Each row is a point on a tangle of strands that fork, close into loops and nearly touch. The rows are in no order.
In the rows, 128 means zero.
Points whose rows are less than 107 apart are linked; no others are. Some points are linked to none.
Q523: [ 99  65 147 141 150 190 120 103 159 122 137 206  67 131 104 180 142 154
 153 125 107 181 104]
Q213: [150 156 108  95 114 108 161 162 135 109 107 103 119 184 142 119 137  96
 113  77 135  88  93]
Q168: [111 135  92 186 116 129  99 105 156 162 139 139  92 146 157 119 167 158
 148 122 131 160 147]
Q717: [ 97 143 183 103 129 106 167 116 129 131 165  85 178  95 193 149 131 132
  83 174 155 128 176]
Q854: [127 100  52 124 144 158 131 141  84 103 119 180 130 124  88  77 106 112
 132 109 127 104  84]
Q723: [122 175 124 156  99 106 151 115 108 151 105 138 114 196 156 131 166 119
 150 174 168 117  83]
Q891: [125  90 113 133 138 188 105 122 124 103 117 182  94 129  62  93 111 141
 121 105  91 160  95]
Q577: [ 92 174 126  88 119 135 141  95 177 164 139  78 153 100 209 115 149 134
 123 145 180 143 158]
Q510: [146 101 149 141 130  96 100 136 129 124 148 160 134 144  98 143 115 138
 124 194 110 110 129]
Q704: [149 137 194 108 114  86 152 123 122 130 135 138 157 163 142 159 116 129
 149 180 141 110  94]
Q540: [ 96 171 168 120 126 139 150 110 169 145 135  74 169  67 217 145 148 146
 118 161 166 153 180]
Q652: [120 138 185  74 122 105 146 180  91 133 124  88 183 106 101 102 125 102
 115 128 151  95 131]
Q350: [152 124 138  92 126 109 117 155 118 127 114 139 149 128  81 127 131 127
 132 173 101  70 133]
Q468: [105 154 154 155 120 145  87 134 143 149 124  81 136  59 126 144 143 153
 128 104 140 175 227]
Q31: [ 83 196 122  75 112 101 137 107 178 175 108  79 151 109 207 118 167 109
 145 110 193 132 130]
Q514: [189 126  88  91 121 120 165 134 108  76  79 111 164 117  58  79 124 107
 100 101 117  71  72]
Q987: [167 155 134 102 105 102 190 157  65 120  95  84 130 158 124 109 122  92
 121  94 145  77 101]
Q955: [ 90 170 178 122 143 153 123 131 166 144 141  72 170  30 184 196 145 175
 100 150 164 168 212]
Q38: [117  72 112 148 165 151 135 127  98  81 128 205 118 145  98 165 102 128
 132 160 103 115  58]
Q305: [ 96 163  94 157 137 149 144 121 115 149 132 131 118 153 175  85 112 132
 145 117 131 147 128]
Q857: [148 145  98 148 114 105 154 111 133 150 148 121 113 163 167 131 136 121
 109 151 142  79 120]
Q469: [114 160 147 165 136 159  94 172 146 151 110  66 112  71 161 121 142 122
 151  63 143 173 189]
Q706: [138  72 137 162 156 115  98 116 142 130 126 178 115 149  98 176 158 124
 132 189 109  96  99]
Q378: [137 135 170  76  94  87 178  99  86 132 139  84 147 158 137 155 140 110
  71 145 171  92 127]
Q3: [152  91  70 141 133 113  78 131 124 110 109 153 133 121  69  63 124 126
 110  73  91 132 135]
Q702: [ 98 153 130 136 146 172 104 151 125 141 127  91 127 107 125  79  92 129
 148  66 110 168 148]
Q507: [193 109  69 158 124  89 177 144  96  73 109 122 103 165 111 157 160  81
 101  84 151  67  58]
Q615: [ 99  76 142 149 119 166  99  84 149 101 132 171  52 148 111 141 162 160
 152 112 120 199 101]
Q506: [111 162 152 102 123 178  96 148 175 145 128 105 120 108 149 145 129 154
 159 125 118 137 165]
Q568: [153 117 167  99 136  91 148 124 156 127 139 123 160 107 156 183 145 154
 155 198  90 128 160]
Q318: [141  82 148 143 134 129 112 107 115 154 144 148 139  65  81 151 112 164
 137 127  73 165 187]
Q602: [157 118 126 115 122  87 118 125 112 121 145 114 141 138 105 102 115 118
  63 122 127  87 136]
Q366: [183 126  88 125 107 103 185 111  69  94 123 112  98 162 126 164 158  95
 111 125 173  51  97]
Q722: [113 103  94 127 143 152 115 166  95 109 115 194 132 151  95  89 121 114
 152 155 110 108  88]
Q603: [145  81  47 158 145 130  88 123 123 127 120 141  92 104  65 111 134 130
  99  95  91  98 106]
Q665: [186 125 144 101  97  80 174  78  80 114 126  88 113 160 112 176 156 103
  82 123 169  69 108]
Q484: [149 104 101 148 121 141 104 112 168 115 123 130  69 168 108 103 119 139
 117  64 105 154 113]
Q821: [142 122 122 108 118 107 110 102 170 153 149  99 107 115 149 121 138 140
  88 116 123 129 182]
Q312: [127 181 139 136  99 105 163 120 109 158 116  95 144 168 186 128 173 106
 150 154 175 123 114]
Q233: [157 135  84 102 125 104 146 137 115 107 143  90 137 136 123 103  99 101
  57  87 140  67 131]
Q472: [133 136 116 131 139 131 131 157 116 139 120 140 127 148 120 119 157 124
 159 175 106  65 132]
Q643: [ 76 152 154 153  75 169 102 114 133 132 133 112 113  96  97 173 127 151
 173 107 136 210 197]
Q908: [114 122 155 127 117 146 101 122 104 152 129  96 152  53  91 143 111 155
 137 102 101 159 222]
Q952: [126 172 150 123 143 121 141 171 167 134 104  65 158  96 226 113 188 110
 144 104 188 170 157]
Q386: [104 172  97 178 123 110 137 146 145 141 129 149 100 182 199  90 133 113
 130 114 142 139 128]
Q769: [107 154 209  79 103 111 160 137  84 134 130  65 161 135 127 133 140 107
  84 140 166 106 118]
Q237: [102 149 139 175 142 141  83 151 118 133 141 131 137 124 135 105 100 127
 141 151 134 149 163]
Q154: [149  85  60 166 152 121 106 133 122 105 115 156  90 153 116 131 144 117
 117 101 100  83  93]
Q724: [126 121 126 119 144 172 125 120 161 125 136 159 103 135 112 185 107 157
 154 145  94  99 109]
Q959: [133 120 133 120 111 138  84 104 160 144 126  86 107 117 109 109 128 146
 126  52 103 183 176]
Q448: [119  76 111 146 130 110  98 124  90 116 150 211 159 110  80 116  75 142
 130 156  95 147 103]
Q101: [128 115 114 123 138 157 153 132 120 103 136 180 117 148  93 188 104 132
 141 172 111  74  76]
Q708: [ 93 123 145 149 143 152 108 128 123 128 136 177 131 128 121 128  91 142
 156 161 121 174 143]
Q633: [133 157 168  97 135 162  92 165 183 125 112 126 133 132 111 121 108 137
 160 150 117 136 129]
Q749: [155 121 137 147 121 111 186 105  46 131 118 142 138 171 122 118 135  95
 153 149 141 107 110]
Q594: [116 139  90 155 135 136 124 123 117 146 134 121 120 135 131  80 101 114
 129  73 117 152 145]
Q733: [127 133 158 136 133  99 148 107 141 139 159 114 163 106 172 164 143 151
 116 216 133 128 174]
Q953: [112 168 151 131 147 145 115 163 137 151 121  65 145  90 200 101 137 123
 138  99 166 145 159]
Q248: [152  84  74 154 139 163 136 147 103  50 108 174 106 131  59 145 110  92
 119 127 139  81  42]
Q105: [106 114 103 206 118 146  83 117 138 132 131 148  79 150 150 108 162 141
 144 131 142 214 166]
Q219: [162  92  69 177 135  89 142 144 102 104 135 146  95 171 141 134 161  88
 116 102 132  55  93]
Q167: [159 120 172  84 145  95 137 149 157  96 137 144 160 110 112 181  93 158
 144 170  94 132 133]
Q136: [113 134 114 132 137 156 136  71 152 154 155 121 122  90 170 155 130 165
 153 147 109 155 182]
Q801: [130 145 161 102 147 100 161 150  68 128 126  99 173 117 152  82 132  97
 122 146 146 103 143]
Q465: [ 83 131 139 154  80 144  90  71 156 143 132 137  87 124 107 185 123 161
 149 105 127 215 151]
Q393: [102 150 199 107 147 136  97 149 150 146 151  74 149  68 140 114  88 130
 109 124 144 146 161]
Q658: [103 194 158 121 127 116 176 158 103 171 129  70 158 131 202 107 158  90
 124 128 178 120 118]
Q193: [132 142 149 109 116 138 136 118 153 145 149 137 114 136 145 176 114 158
 128 175 114  84 126]
Q171: [182  94 115 136 129 114 128 132 115 101 109 144 125 170  93  84 111  93
 126 133 123 113  71]
Q802: [115  67 139 132 160 164 140 122 131 103 144 206 118 133  95 160 119 136
 153 162  86 159  92]
Q803: [151  94 102 148 154 137 145  91 125 113 153 161 106 166 148 120 132  99
 139 127 132 142  90]
Q788: [138 119 151  86 118  95 128  95 155 123 164  92 141 119 138 128 123 116
  58 132 134 104 142]
Q271: [101 159 177 160 146 123  98 149 122 142 146 120 162  80 132 131  82 132
 130 152 144 169 184]
Q387: [105 115 136 126 146 131 111 149 104 140 141 191 168 100 103 135  64 146
 141 159  90 139 132]
Q34: [129 147 139 120 112 130 149 106 131 128 129 159 119 188 147 159 121 113
 144 174 161 121  81]
Q75: [ 97 149 152 142 106 132 121  84 168 138 135  92 145  51 165 195 142 184
 134 142 161 191 207]
Q914: [106 167  66 185 113  97 134 114 173 153 129 136 116 181 188 112 182 135
 139 126 152 138 125]
Q599: [ 82 207 127  92 117  88 174 150 154 172 123  83 155 120 233 123 175 104
 106  95 184 111 122]
Q782: [103 176 120 110 108 150 123 129 176 163 141 122 116 132 164 146 151 161
 148 157 133 101 139]
Q919: [133  83 105 148 154 169 107 125 160  82 117 169  71 153  83 103 132 145
 108  81 119 155  62]
Q673: [110  73 112 135 128 151  97 129 109 115 121 201 126  93  52 117 108 147
 128 124  74 146 118]
Q444: [150 142 137 109 122  90 163 144  63 141 125 107 149 164 134 106 149 104
 137 128 142  85 135]
Q134: [153 143 153  74 115 111 145 170 100 122 109 102 163 139  76 110 129 122
 102 139 119  76  94]
Q859: [166 147  88 116 115  80 195 149 129 128 119 127 127 179 190 141 139  97
 116  58 126 100 107]
Q440: [104 111 139 127 104 155  82  92 175 123 125 147  88 130 118 131 121 153
 146 105 124 198 124]
Q97: [146 121 173  84 144 146 134 152 159 109 109 150 149 123  89 151 100 144
 165 166  93 144 101]
Q806: [158 124 111 111 113 118 101  88 173 147 121  92 100 134 131 113 133 143
 104  67 107 147 132]
Q845: [130  66  64 134 155 170 115 134 102  67 113 190 107 126  63  90 100 114
 110 104 143 108  44]
Q449: [167  93 114 123 143 123 164 132  77  89 115 153 123 171  95 134 124  98
 139 141 127  98  84]
Q296: [ 96 119 131 194 116 142  76 143 128 138 119 124  99 108 115  93 127 136
 144 111 124 194 178]
Q491: [130 141 107 108 142 141 124 176  94 127 104 139 135 142 121  77 137 113
 159 121  98  97 112]
Q613: [138  94 159 109 144 105 117 116 150 138 146 157 149  95 110 182  88 157
 156 145  72 176 160]
Q796: [173  76  73 131 137  99 111 131 116 110 100 142 132 143  84  53 128  99
 120 114  99 131  98]
Q999: [119 114 105  89 144 147 122 122 117 144 133 123 140  92  97 109 105 158
 111 110  93 100 142]
Q189: [108 151 177 121 133 152 102 129 147 146 129  87 152  91  99  99  63 115
 122  86 118 158 136]

A fork is a point with three links, a tip a point with one. Leave the first point through the second and follow the links. Name the first fork or tip that comes.
Q704, Q34 | Q540
Q3, Q603 | Q652
Q633, Q506 | Q643
Q237, Q708 | Q806
Q38, Q101 | Q167
Q665, Q366 | Q444
Q168, Q914 | Q237

A piece is two or more points that can be reached from each other along the links. Count, over all rows, the pieces, the separate loops (a circle has one, a figure eight two, a Y none), the forks (points with three links) and the tips (points with one).
pieces | 3
loops | 2
forks | 7
tips | 9

A tip is a point with one link. Name the tips that can be reached along the links from each point below, in the order of the rows.
Q296 | Q233, Q959
Q472 | Q706, Q248, Q859
Q34 | Q704, Q643, Q952, Q75
